Each row is a point on a tangle of strands that fork, close into loops and nearly touch. The rows are in no order.
Two points are linked if the straight distance between their rows is under 46. Some points are linked to none.
z_236: [  6 -24  11  17 -28  10  16  -7 -47   0  11  -5 -22 -17 -15  -4  13   3
  -9  -5   6 -36  10   7]
z_913: [ -4   7   2  24   2  -6  -5  -8  22 -19 -19 -24   6  22 -10  17  19 -32
 -33 -14  -6   5  19  12]
z_923: [ -4 -21  20  28 -19  -7  -3 -30 -15 -27  -9 -26 -11  -2 -29  20  27 -19
 -32 -11  -5 -10  25  19]
z_106: [ -3   1  -3  29 -30   9 -12   2 -38 -11 -22  21   8   3  -9  24  21 -16
 -18  26   2  -3  22  47]
z_779: [-10   6  -2  14 -23 -18 -28  -7  27  20   9  40   1  21   9  -3   6  10
  19  13  -3  -4 -11   2]
z_270: [ -2   9  -9  19 -17   8 -37  -7 -24  -5   1  32  -7 -10  -2  28  13 -16
  14  26   0   6   8  17]
z_204: [ 14  19   5 -49  26  14  22   0 -14  16  -4 -27  -5 -21 -24 -10 -27 -10
 -18 -21  12  15  -3 -24]
z_992: [ -1 -18 -18   5 -15   4  32  16   2   6  -3 -12  32   6  14 -19 -14  22
 -16  10  13 -12  -5   1]
z_138: [ 13  42  11 -28 -22  12 -18  32  11  11  10   1   9 -37 -20 -21 -21   5
  27 -14 -14  27  11 -48]
z_904: [ 12 -21 -15  31 -19  -3  24  21 -12 -17 -10 -21  38  -1   8  -2  -9  19
 -26  15   9   9   6  20]
z_102: [-28 -10   2  16  18  -8   8 -20  30  -6 -19  -2   9  36   6  -2  11 -11
 -13 -10  -6 -11  -5   7]
z_195: [ -7   8   8  25  14 -12 -15 -17  -5 -17   7  36 -22  -5   4  30  20 -29
  27   8 -24  16   0  17]
z_92: [ -8 -21  10  17  25  -4   5 -33   7 -15  -2 -22 -12   8  -9  16   9 -19
 -12 -24  -6   4  -7   5]
z_35: [ 15 -15 -12  29 -29  15  -7   3 -43 -10  -2   3   5 -20 -16  17   8  -6
  -7  20   6   0  15  20]
z_100: [-14   5 -11   8 -30   2 -29  -2 -17   9   3  48   1   0  13   9  10   5
  24  30  -6  -8  -2  14]
z_998: [  6 -20 -13  -4  -2   5  40  17 -10  -8  -6 -41  35  -9  10 -20  -7  30
 -35   5  17  -2  -4   8]
z_56: [ -2   9 -13  15 -41 -18 -26   1  25  19   2  37  18  24   2  -2   2  21
   8  26   0   0  -4  14]
z_73: [ -6  13  18 -20   3   7  23  12  -5  17   2  21 -21   3  31 -29 -13  -6
  13 -23  -7 -19 -12 -20]
z_612: [  8   4  16  -4  17 -11 -27   9 -15 -15  18  34 -32 -25  18  19  15 -12
  52  -2 -29  10  -8   4]
z_9: [  1  -6   2  35 -20  -1  -3  -5 -10 -16 -15  -2   6  10 -13  18  23 -25
 -27  -2  -2  -6  22  28]
z_242: [ 10  11  -1  -5   2  -8 -48  11  14  12  21  18 -15 -13  -2   9  -5   0
  38  -2 -12  13  -6 -26]
z_954: [-19   2   0  28 -16 -11   2  -6   6  -8 -18  28   2  31   5   8  22 -20
 -12   5  -9 -10  10  21]
z_346: [  7  -6  18  -1  19   4  11  -1 -23  -6  17   5 -36 -14  17  -4   5 -18
  18 -26 -13  -9 -12 -11]
z_152: [-14 -21  12  11  15  -6   2 -39   3 -25  -3 -35  -7   8 -17   5  17 -14
 -26 -23  -5  -6   2   9]
z_631: [ 17  -5  24 -47  60 -10  13 -12  -6  -3   1 -24 -39 -15  -1   2 -11 -18
   3 -35  -3  11 -21  -7]
z_879: [-22 -37  24  -9   4  -4  23 -34 -24  -9   5 -26  -8   1  -3 -20  17   6
 -25 -20   3 -40  -7   6]
z_572: [ -7  -6 -12 -25  46   9   6 -11  14   8 -12 -36  13  16  -3  -6 -22  21
 -14   7  31  -2   3  -7]
z_437: [ 10 -20 -11  14 -11  13  10  -6 -25  -3   8 -14  -4 -15  -5  -1  -2  -6
 -14  -8  11 -13   5  -3]
z_355: [ 28   9 -30   4 -29  -4 -28  25  10  -7  14   3  25 -28 -12  15  -5  14
  17  32   2  33   4  -7]
z_191: [ -3 -29   3  28 -26   8  11  -8 -37  -7  -2   1  -9  -4 -10   1  20   2
 -13   3   3 -33  13  19]
z_351: [ 13   9 -12  -6 -22  23  39  21 -24   0   5  -2   5 -21   5 -23 -10  10
 -13  -9  10 -13   0 -13]
z_786: [-13   2  20  28 -19 -10   6  -7 -11 -26 -25   3  -5  20 -15   8  49 -28
 -28  -6 -14 -23  26  33]
z_526: [-12   5   4  30   8 -10   0 -18   8 -17  -6  15 -12  11  -1  23  25 -32
   1  -6 -16   6   8  18]
z_775: [ 11  -3  30 -49  63 -11  27  -3  -7  -5   3 -19 -38 -14  14  -8 -10  -5
  -1 -36  -4   5 -22   6]
z_483: [-16  -4  26  34  24 -20  27 -19   3 -22  -2  17  -8  15   8  12  27 -20
  10 -11 -32  -4  -5  26]
z_901: [ 13 -13 -17 -15  18  13  20  -2  -3  -4  -3 -52  23 -11  -9  -6 -16  19
 -32  -1  24   4   4  -2]
z_774: [-10 -23   6  28 -19   4   8 -13 -35  -8 -11  18 -13   4  -8   7  30  -9
  -9   5  -7 -26   8  27]
z_734: [-10   9  -5 -29   9  10  28   8  11  23  -4  -7   4  10  11 -29 -23  19
  -9  -6  15 -20  -9 -19]
z_60: [-18 -16   2  -2   1  -5  17   1   8  15   5  20  -8  22  26 -17  -2   3
  13  -8  -5 -23 -19 -12]
z_648: [  9   2  12 -23  33  -4 -20   0  30  10  11 -11 -28   5  -2   5 -18  -1
  26  -9  -4  16 -19 -30]
z_210: [  5  10  15 -16   9 -12 -44  17  -6  -2  15  30 -28 -26  17   8  11  -6
  55  -4 -29   8  -3  -9]
z_864: [-19   5   1  22 -10  -6  -9 -11 -10  -3  -7  48 -11  12   4  17  26 -20
  16  19 -12  -7  -3  28]
z_860: [ 10  23  40 -41  36   3   6  22  18   1   3   9 -38 -14  26 -17 -20  -4
  12 -35 -19  19 -17 -14]
z_825: [-13   6  -4 -25  28   4  11  -4  28  27  -2 -16   1  29   2 -13 -22  32
   0   4  22 -10  -5 -18]
z_713: [  3   7  26 -27  32   3  16   5  -1   7   7   0 -31  -7  25 -11 -10 -13
   7 -33  -6  -2 -17 -14]
z_160: [  4 -25  10  28 -18   1  -3 -24 -24 -18   1 -14 -17  -6 -22  17  21 -13
 -20  -6  -2 -12  16  15]
z_197: [ 15 -24 -11  22 -11   8  10  -3 -15 -12   2 -28  17  -5  -4   3  -4   5
 -24   0   9  -2  10   6]
z_598: [ 24  27  -8 -39  -3  17  13  28  19   6   3 -23   9 -27 -31 -10 -26   6
  11  11   4  35  -4 -43]
z_7: [  9  24  -8 -14 -17  20  23  21  -6  13  10   3   5 -18   9 -19 -18   6
   0  -8   8  -6   2 -24]
z_387: [ -2 -22  -2  -1  12   2   7 -14  -3 -22 -15 -59  39  -2  -6 -16  -4  26
 -51   1  17   3   5  19]
z_935: [ 10  13 -15 -53  40   6  26   0  -9  11 -11 -44  14 -19 -30 -10 -21  17
 -26  -6  32  12   8 -12]
z_867: [ 38 -14 -20 -14  -3  11   9   6  -5  -5   8 -33  14 -27 -28   4 -18 -12
  -6   1  12  18  -2 -25]
z_696: [-11   2  14  17  11 -14  -7  -1 -10  -4  11  49 -19  -4  22  15  20  -5
  42  11 -27  -4 -17  21]
z_859: [ -4 -18  21   3  13  -1  25  -6 -26  -1  13   6 -33  -3  16  -8  16 -11
   8 -26 -10 -27 -14  -1]
z_604: [  5   7  26 -10  11 -15 -10  18   5  -1  21  33 -34  -9  37  -4   8   6
  49 -12 -27  -1 -18  -4]
z_955: [  1   8 -10  29 -11  -3 -20  -5  18 -11 -11   8   3  17  -4  25   5 -25
 -14   4   3  14  18  10]
z_55: [  4   4 -17   0 -33   8   7  19 -13  18   4  31   6  -4  18 -18  -7  14
  12  11   2 -21  -3 -10]
z_422: [ 19  33 -10 -29 -30   3 -23  34   6  10  11   2  13 -38 -19  -9  -8  13
  31   1 -12  22  12 -36]
z_75: [  8  36  19 -29  -9  13 -23  23   6  13   5   1  -5 -29  -7 -19 -25  -7
  28 -20 -16  20   6 -45]
z_529: [ -6  12  12  -4  -3  -7 -22   9  -9  11  15  42 -28  -8  29  -5  10   6
  47  -3 -18 -11 -12  -7]
z_966: [ 21 -23  -9  25 -33  10  11   6 -42 -13   1 -11   6 -21 -13   7   5   6
 -17  13   9  -9  20  24]
z_404: [ 17   9 -25   7 -23   5 -28  17   3   5  15  12  13 -19  -3  11  -8   9
  20  19   4  12   7 -11]
z_398: [-23 -10   7  20  10 -22  11 -11  27   4  -2  27  -1  31  16  -2   8  -2
  16  -6 -15  -7 -17   1]
z_462: [  9  13  23 -39  36  -5 -14  10  28  14  12 -11 -34   2  11  -1 -21   0
  30 -14 -10  20 -18 -31]
z_772: [-12  35  -5   3 -24  -5 -54  -9   4   5   7  40   4   2   0  28  17 -13
  13  32  -4  24   9  28]
z_317: [ 14  -7 -15   0  -6  18  13   3 -13   3  10 -14  -2 -13   0  -7 -10  -2
  -7  -6  12  -8   2 -20]
z_621: [  1 -29   4  -2  -7   7  14 -22 -19 -13   3 -44  13  -4  -5 -16   2  14
 -38 -11  17 -24   4   7]
z_389: [ 25  -3 -17 -12   7  15   2   6   4   4   7 -23  -1 -17 -17   5 -21 -13
   7  -2   9  13  -2 -34]
z_221: [-16 -33  38  -6  10 -10  31 -27 -32  -9  15 -20 -30  -7   2 -11  20   5
 -10 -24  -2 -40  -8   9]
z_858: [ -8 -21  -3 -25  13   1  19 -20 -22   1  -1 -42  12  -6  -4 -22   1  14
 -39 -17  21 -27   1   2]
z_472: [  9  12 -14  -5 -12   1   5  16  33  21  13  -9  13   9  -1  -9 -24  37
   8  12  13   4  -5 -16]
z_618: [-29 -21  16  23   8 -10  21 -23   0 -17 -13  10   1  25   0  -4  32 -17
 -17 -14 -19 -18  -3  18]
z_196: [ -3 -17   1 -29  62  -6   2 -28   4   2  -9 -36 -16   1 -16   7  -9  -9
  -5 -20  10   9  -9  -5]
z_851: [  6 -24   7   5 -17  11  20  -9 -38  -1  13 -22 -14 -17 -10  -8   4   2
 -18 -17  11 -27   5  -1]
z_444: [ 11  -2 -15 -26  30  12  -4   0  25   9   1 -35   5   7 -28  11 -28  12
   3  15  21  22  -1 -26]
z_741: [ 19 -11 -22  19 -17  10 -15   1 -14  -9   7   2   3 -17 -10  18  -5 -12
   0  12   4   8   8  -4]
z_637: [  9  43  12 -53  16  22  18  16   9  15  -7 -16   5 -16 -30 -16 -41   6
  -5  -4   7  35   0 -40]
z_629: [ 11  23  34 -53  38   2  -7  18  21  12   1  -5 -36  -4  12 -12 -26  -4
  19 -25 -10  21 -16 -26]
z_465: [  2  24 -15  13 -42 -15 -38   3   8   9   2  32  24   5   3  17   0  14
   1  37   4  19   8  30]
z_17: [  3  29  -6 -58  35  15  26   8   2  17 -11 -29   8  -9 -25 -12 -32  17
 -17  -1  28  17   7 -24]
z_519: [-10   8   1 -40  35   9  23  -7  -8  20  -5 -20  -6   1   6 -22 -17   6
 -18 -26  20 -18  -6 -10]
z_569: [  8  -2 -12  22 -14  11 -24  -7 -18  -9   4  18  -5  -9  -8  26   6 -19
   5  14   0   6   9  10]
z_392: [-23 -12  -1   0  36   3  -3 -30  15 -14 -23 -31  19  28  -2 -15   7   7
 -33  -9  11  -9  -2   9]
z_253: [ 14 -10 -11  -6 -16  11  48  21 -22  -7   6 -33  20 -24   9 -20  -7  24
 -30  -2  15  -5   1   3]
z_854: [ -7   5  -7  19  -7  -9 -23  -6  29  11  10  21  -4  18   7   9   0   3
  17   7  -1   2  -6  -6]
z_752: [-16 -14  30  24  -8 -11   1 -31  -5 -34  -8 -26  -9   8 -21   9  39 -16
 -30 -16 -16 -18  19  21]
z_514: [ 21  13 -21 -15 -10   5  15  35  30   4  15 -28  13 -15 -11   2 -20  35
   3  19  11  32  -4 -22]
z_830: [  1 -15  -3  31  -9   2  -9 -18  -8 -16  -7  -2  -4   4 -12  18  16 -24
 -18  -3  -1  -1  13  15]
z_330: [ -3 -19  -2   2  31   4   0 -24  11  -5   1 -23 -11   7  -5   9  -1 -13
  -6 -16   7   4  -7 -11]
z_556: [  5 -25  -4  22  -9   5  12  -6  -6 -14 -10 -32  32   6  -4  -7  -1   6
 -38   1   8  -5  10  16]
z_326: [ -8   1   2 -11  -2   3  20   8   2  23   8  17 -13   9  25 -24 -10   1
  12 -13  -1 -23 -17 -22]
z_459: [  7  11  -4  23  -3  -4 -15  -6  21 -15 -17  -7  -3  15 -16  29  15 -39
 -22  -7  -6  17  21  12]
z_692: [ -3 -25  36  -1  17  -9  36 -16 -29 -11  16  -5 -37 -10  12  -8  20  -4
   4 -30 -18 -29 -14   9]
z_865: [ -7  22  -3  19 -34 -12  -8  15  -1  -1 -28  22  18  27   8  12  20 -25
 -21  21  -1  -1  27  41]
z_487: [  4   8  -7  35 -36 -15   0  25  -5  -5 -28   6  40  18  13   5   1  -1
 -22  27   0  14  19  40]
z_798: [ -3   9  -7  26 -12  -6 -16   2  37   0  -9   3  12  26  -1  14  -5  -2
 -14   9   8  10  13   9]
z_469: [ 15  23 -14   0 -30  -8 -46  17  20  25  28  11  12 -12 -16  -5   0  38
  29  12   2  13   2 -15]
z_691: [ -7 -27   5  -3  26  -2  -3 -40  -3 -16  -1 -46  -2   0 -18   3   4  -6
 -26 -20  11  -7   0   4]
z_426: [ 19  34  11 -47   6  19   8  22  12  13  -4 -18   9 -23 -33 -15 -32  -6
  12  -2   1  29  -2 -50]
z_84: [-14  16   5  16  -8 -18 -36 -13   9   3  10  45 -11   5  10  17  17 -12
  28  12 -14   9  -4  12]
z_434: [  0  -2 -18 -29  34  11   7  -6  17  13  -2 -38  10   7 -16  -2 -28  23
  -8   8  27  10   6 -17]
z_910: [ -7   4  -9 -14  -8   5  24  11  10  25   2   5   7  12  16 -25 -19  16
   0  -5  12 -21 -10 -19]
z_111: [  9   9 -20  21 -25  -3 -34   3  16   3   8  19  11   1  -4  18   0   0
  11  23   5  18   8   2]
z_174: [ 18  14 -15 -10 -14   7 -24  21  22  16  18  -2   6 -15 -16  -2 -18  15
  26   9   2  18   2 -35]
z_593: [ 10  13  -5 -59  33   1  22  -7 -17  14  -9 -40   5 -27 -37 -12 -21   1
 -28 -17  25   8   4 -15]
z_796: [-26   5   9  26  -4 -11  11 -10 -10 -10 -17  49 -10  18   0  18  36 -24
  11  14 -27  -8   1  35]
z_132: [  9   0 -14  24 -29  13 -19   3 -40 -12  -7  13   9 -15 -16  30   9 -10
  -7  31   4  10  17  34]
z_549: [  4  22 -14   9 -34  -2 -45   0   8   4   3  33  16  -1  -2  24   5  -3
   7  30   4  24  16  21]
z_175: [  3  18 -12 -25  -1  11  23  23  28  21   5 -21  14  11  -4 -16 -24  44
  -1  11  20   1  -5 -20]
z_715: [ -9 -23  -2 -23  49  -5   3 -39  -4  -6  -5 -44  -6   0 -18   3   0  -1
 -20 -18  13  -1  -3  -3]
z_44: [  1   7  -8  17 -16  -5 -12   8  43  10  -2  -5  21  27  -6   6 -15  21
  -5  17  12  14   6   3]
z_744: [ 14  18  -8  -3 -17  -2 -37  12  27  20  21   3   0  -5 -13  -1 -11  24
  25   9   5  15  -1 -23]
z_755: [ -9  -5 -10  27 -23  -3  -7  -3   1   1 -11  32   5  21   8   6   7  -9
  -2  13   0  -6   5  19]
z_627: [ 16  17  36 -31  23   2  -6  25   1  -7   8  12 -38 -24  23 -11 -12 -16
  23 -35 -24  17 -14 -19]
z_512: [  3  10  -7  -7  -8   6 -48   4 -24   2  15  29 -11 -29   4  17  10 -13
  43  11 -15   4   2  -3]
z_995: [-15 -16   9   5  11 -17  16  -3  12  10   6  30 -16  21  23 -11   6   3
  24  -8 -18 -17 -24  -5]
z_737: [-18 -27  -9  -2   9   3  17  -3  10   4 -15 -12  26  26   9 -27  -8  15
 -23   2  11 -20  -7  -3]
z_470: [-25 -23  -5 -15  28   0  15 -16   9   6 -12 -14  11  20   9 -26  -4   9
 -17  -7  12 -26 -12  -2]
z_115: [-17   5  16  31  17 -18  18 -19  15 -20  -6  10  -1  21   0  15  28 -30
   0 -17 -23  -1   1  21]
z_308: [  4  -6   1   9   1   8   2  -3 -23   2  13  13 -26 -13  11  -2   3 -14
  15  -9  -5 -12  -5  -9]
z_383: [ 14  13  28 -17  25  -5  -2  22  10  -7  15  20 -38 -13  38  -9  -5  -4
  33 -24 -24   4 -17 -14]
z_105: [ 21  -9  15  -6  18   1 -13   5 -29 -11  14  11 -41 -33   2  11  11 -31
  35 -15 -21   6  -8 -16]
z_211: [-19  -2   9   7  22  -4  -3 -29  20 -26 -27 -37  17  25  -7  -7  18 -14
 -39 -17   2  -8   4  14]
z_723: [-28 -19   9  13  23  -6  13 -29  11 -14 -11  -6   0  26   6  -9  16  -8
 -13 -16  -8 -15 -14   7]
z_823: [ 10 -10 -14  31 -27 -12  20  30  -1  -9  -8 -10  42  -4  18   0  -8  27
 -10  27   9  25   3  22]
z_516: [  6 -10  -6  40 -33  -4   7  17 -23 -13 -25   2  33   7   7   4   7   0
 -28  22   1   0  18  40]
z_836: [ 30 -17 -20   9 -13  11   2   4 -14 -11   6 -21  11 -25 -22  12  -9 -13
  -8   5   9  14   7 -11]
z_689: [ 11 -25  -3  37 -33   3  14  10 -32 -13  -9  -9  23  -2   2   2   8   8
 -26  11   3 -11  15  30]
z_541: [ 14   0  -8  -7  11   9 -12   3   7  11  14  -4 -17 -12  -3   4 -17  -9
  17  -8   4   7  -3 -29]
z_30: [  1 -11 -16 -12   4   5  39  16   4   0  -4 -31  34   1  11 -20 -12  36
 -21   8  20  -3  -6  -3]
z_288: [  6 -16 -10 -12  20   0  17  -5  -1 -17 -14 -62  38  -7 -10 -13 -10  31
 -41   9  23  11   5  12]
z_198: [ 17  12 -19  -3 -16   0  -1  26  32   9  15 -17  16  -1  -9  -3 -23  40
   9  23  11  22  -2 -21]
z_956: [-18   3  19  29  10 -23  22 -13   2 -12  -6  43  -7  15   6  14  30 -19
  22   5 -35  -5  -7  33]
z_889: [ -1  14  26 -18  11   8  17  11 -12  11   8  13 -33  -8  24 -24 -10 -13
  10 -33  -9  -7 -14 -19]
z_892: [  7   9 -11  -1 -20  15  11  15 -10  12   8  16  -4  -8  16 -16 -13   4
  11  -1   4 -18   3 -18]
z_590: [-18   6  -1  22 -28 -15   0   3   4  -7 -27  39   9  38   2  10  28 -24
 -15  15 -13  -8  18  33]
z_887: [ -6  19   9  27   8 -13 -13 -14   3 -18  -3  29 -17   3  -8  32  25 -37
   8   2 -19  18   9  20]
z_509: [-22  -5  -4 -14  32   1   5 -14  30  16  -7 -12   4  32   5  -5 -15  15
  -1   3  16  -9 -10 -10]
z_183: [-16   9 -12 -41  29  10  27  -3   2  24 -12 -20  13   8   3 -29 -19  24
 -20  -6  27 -15  -1 -12]
z_552: [ -5  -2   2  17  11   2  -7 -11  20 -23 -26 -35  18  24 -10   6  16 -16
 -41 -14   1   4  17  12]
z_67: [ -7  11  19  20  13 -15 -17  -9  -7 -12  11  49 -14  -8  14  25  21 -16
  41   9 -31  15  -9  27]
z_118: [-13   3   7   5  -5  -9 -10  -2 -15   6   7  47 -22  -1  24   3  19  -4
  43   7 -16 -16 -13   7]
z_476: [-12   5  -4  14   3  -5 -16  -9  49  16   1  -6   4  36  -9   6 -16  17
  -2   6   8   7  -3  -8]
z_912: [-14  -7   1  28 -25   6   2  -5 -32  -7 -23  34  -3  10  -9  14  29 -13
 -10  24  -4 -16  11  40]
z_145: [  4  -2  -7  34 -32 -17  10  30   9  -5 -18  -1  43  13  16   2  -5  14
 -15  27   2  22   8  27]
z_828: [-16 -17  -7 -24  26   8  19 -17 -10   6  -7 -28  13   3   5 -28  -6  16
 -29 -11  21 -29  -4   0]
z_853: [ 17 -24  12 -30  53  -6   6 -24  -1  -1   2 -33 -26 -11 -14  12  -8 -20
   1 -27  -1  10 -18 -11]
z_478: [  4 -11 -22  10 -30   1  23  21   3   5  -2   9  26   7  20 -17 -10  20
  -3  18   8 -13  -4   4]
z_187: [-17 -26  -7  21 -16  -6   7  -4   7  -5 -19  11  22  36   9  -9   5  -5
 -21   5  -4 -18   1  13]
z_479: [-15  15  -2   2 -11   4 -46  -5 -25  -1  10  39  -8 -15   5  27  19 -11
  35  27 -10   3  -2  15]
z_932: [  4  35  -1 -48  16  19  25  14  12  19  -1 -20   6  -7 -14 -16 -34  20
  -7  -7  16  12   0 -29]
z_220: [-16  -9  -9 -11  42   4   0 -21  20   0 -22 -37  21  22  -6 -11 -10  18
 -27   3  22  -3   1   2]
z_641: [ 21  -1  -9  -5 -27  21  40  17 -35  -3  12 -21   6 -33  -4 -14  -8   9
 -21  -9  15 -11   5  -5]
z_423: [-16 -32  19  -6  -5  -3   8 -34 -21 -21   1 -41   7   0  -9 -17  14  12
 -39 -11   9 -34   4  11]
z_407: [ -5   2   7  31 -26  -6   0   0 -18 -19 -25   5   4  17 -11  12  35 -24
 -32   2  -8 -15  29  39]
z_463: [  3   0   1  -4  17   0 -12  -2  22  13  16   2 -21   4   6   5 -13  -2
  21  -9   3   6 -13 -29]
z_545: [  7  20 -10   5 -30 -12 -59   4  16  21  24  26  12  -3 -10   3   8  29
  27  15   1  14   1   3]
z_165: [-15  -2  -1   3  23  -1 -10 -14  41  12   3  -9  -7  30  -1   3 -14   9
   5   0   9   5  -7 -12]
z_608: [ 10  -9  17   7  16  -5 -14   5 -29 -15  15  26 -36 -28   8  17  17 -20
  45   1 -28   6 -11   2]
z_977: [ -7 -14  -2 -13  49   0   0 -20  19   1   1 -23 -14  12  -2   7 -11  -4
   2 -12  10   8 -12 -15]
z_133: [ 17  -9 -18 -11   3  17  19   4  -8   0   4 -33  12 -14  -6  -5 -16   8
 -19  -7  17   0   0 -14]
z_121: [ -9  10  17 -37  39   6  23  -1  -1  20   2  -4 -21   5  20 -20 -16  -1
  -3 -29   7 -11 -12 -15]
z_787: [  6  16  -1 -11 -11   6 -33  14 -28   8  12  26 -13 -33   6   7   3 -10
  42   0 -16  -3   5 -16]
z_813: [-23  -1  -4  11 -23  -1 -15  -7 -16   5  -6  56  -4  10  11   9  20  -7
  21  28 -11 -11  -6  25]
z_497: [  0   9 -17 -27   5  12  40  22  15  13  -2 -26  23   1   6 -20 -21  40
 -16   9  25  -1  -7  -9]
z_874: [  4  -3 -21  14 -38   2   4  17  -6  11   0  26  20   7  15 -10  -7  20
   7  23   7 -14   0   3]
z_411: [-21 -13   0  20 -12 -20   6  -9  16   6  -7  45   0  33   9  -2  11 -12
  13   7 -21 -14 -12   9]
z_89: [-17 -30 -11  10  -9   1  18   1   3   1 -21  -4  32  32  10 -23  -6   9
 -27   9   6 -20  -4   8]
z_584: [  6   1 -13   9 -11  10  -9   2 -18   5   9  20  -9 -14  12   1  -3  -6
  14   1   5  -8   3 -12]
z_574: [ 26  17 -19 -14 -21   7 -15  29   8   7  16  -4  10 -31 -18   1 -15   8
  21  11   0  22   2 -37]
z_728: [ -6  18  -3 -32  13   8  12   5  31  30   7 -17   1  20  -3 -16 -31  40
   5   6  18  -6  -5 -22]
z_760: [ 13  14 -18  21 -27  -7 -31  10  25  -1   0   4  22   2  -8  21 -11   9
  -1  31   5  33  11   8]
z_428: [ 14  21  10 -23  -2  10 -21  21  -4   6  10   8 -15 -29   0  -9 -17 -18
  28 -17 -13  13   0 -39]
z_543: [  8  -1  34 -33  46  -3  33  -1  -8  -3  12  -9 -38 -10  26 -10  -5  -7
   5 -39 -10  -4 -25   3]
z_837: [ -4  23  -8  11 -45 -18 -30   3  17  15  -6  39  23  23   1   7   9  12
  -1  28   0   9   6  30]
z_603: [ 24  11 -19   9 -27  -9 -40  14  21   1   9   3  27 -12 -23  20  -9   8
  13  32   6  42   7  -3]
z_112: [-21  -8  18  34  -3 -13  15 -19  -6 -25 -20   6  -2  16  -8   7  44 -22
 -16 -13 -22 -24  12  28]
z_765: [ -4  13 -18   4 -38  -3 -34   7  -9  16  10  40  11  -8  10   1   5  14
  25  28  -1  -4  -2  11]
z_321: [ 26  23 -14 -34 -13   9  17  39  27  -2  10 -26  13 -25 -22  -3 -20  28
  10  15   5  37  -2 -36]
z_15: [-15 -17  -7  20 -12  -3   5  -4   0   5  -3  33  -1  19  14  -2   7  -3
   9   5  -3 -20  -4   2]
z_676: [ 24   7  15 -19   8   4 -30  17 -33  -6   7  15 -31 -38   3   6   5 -32
  41 -13 -26  10  -3 -23]
z_795: [-24  -4   3  19  15 -11   5 -14  35   0  -9  10   0  33   8   4   1  -9
   1  -6  -8   0 -10   1]
z_794: [-20  29   7   4 -12 -12 -45 -15   6  -1   8  52  -6   4   5  28  25 -19
  28  24 -15  15   1  26]
z_951: [ -1 -17   4  16  -1  -1   4  -6  -1 -27 -25 -46  42  11  -3 -17   2  13
 -51   1   7  -2  10  23]
z_873: [-15   2   3  21   3 -14 -15 -12  17   3  10  37 -15  12  15  13  10  -6
  30   3 -12   1  -8   3]
z_206: [  9  18   6 -18  -2   6 -32  21 -21   5  10  19 -21 -35   5  -4  -4 -21
  37 -15 -19   5   8 -27]

A tip is a point with one link. Name the tips that can be reached along the links from each point below, in the order of the rows.
z_526 | z_210, z_545, z_765
z_121 | z_752, z_865
z_478 | z_204, z_444, z_187
z_689 | z_904

A fork is a point with three links, a tip a point with one. Leave the first point through the second and follow the links. Name the first fork or tip that comes.
z_145; z_487 | z_437
z_637; z_426 | z_175
z_56; z_779 | z_549
z_774; z_912 | z_904
z_469; z_744 | z_206
z_102; z_723 | z_752

How many points has the smallest loop of links through each point below? Write 0 if it is on no loop.
z_326 | 9
z_992 | 11
z_603 | 5
z_133 | 9
z_837 | 10
z_691 | 7
z_629 | 0
z_572 | 0
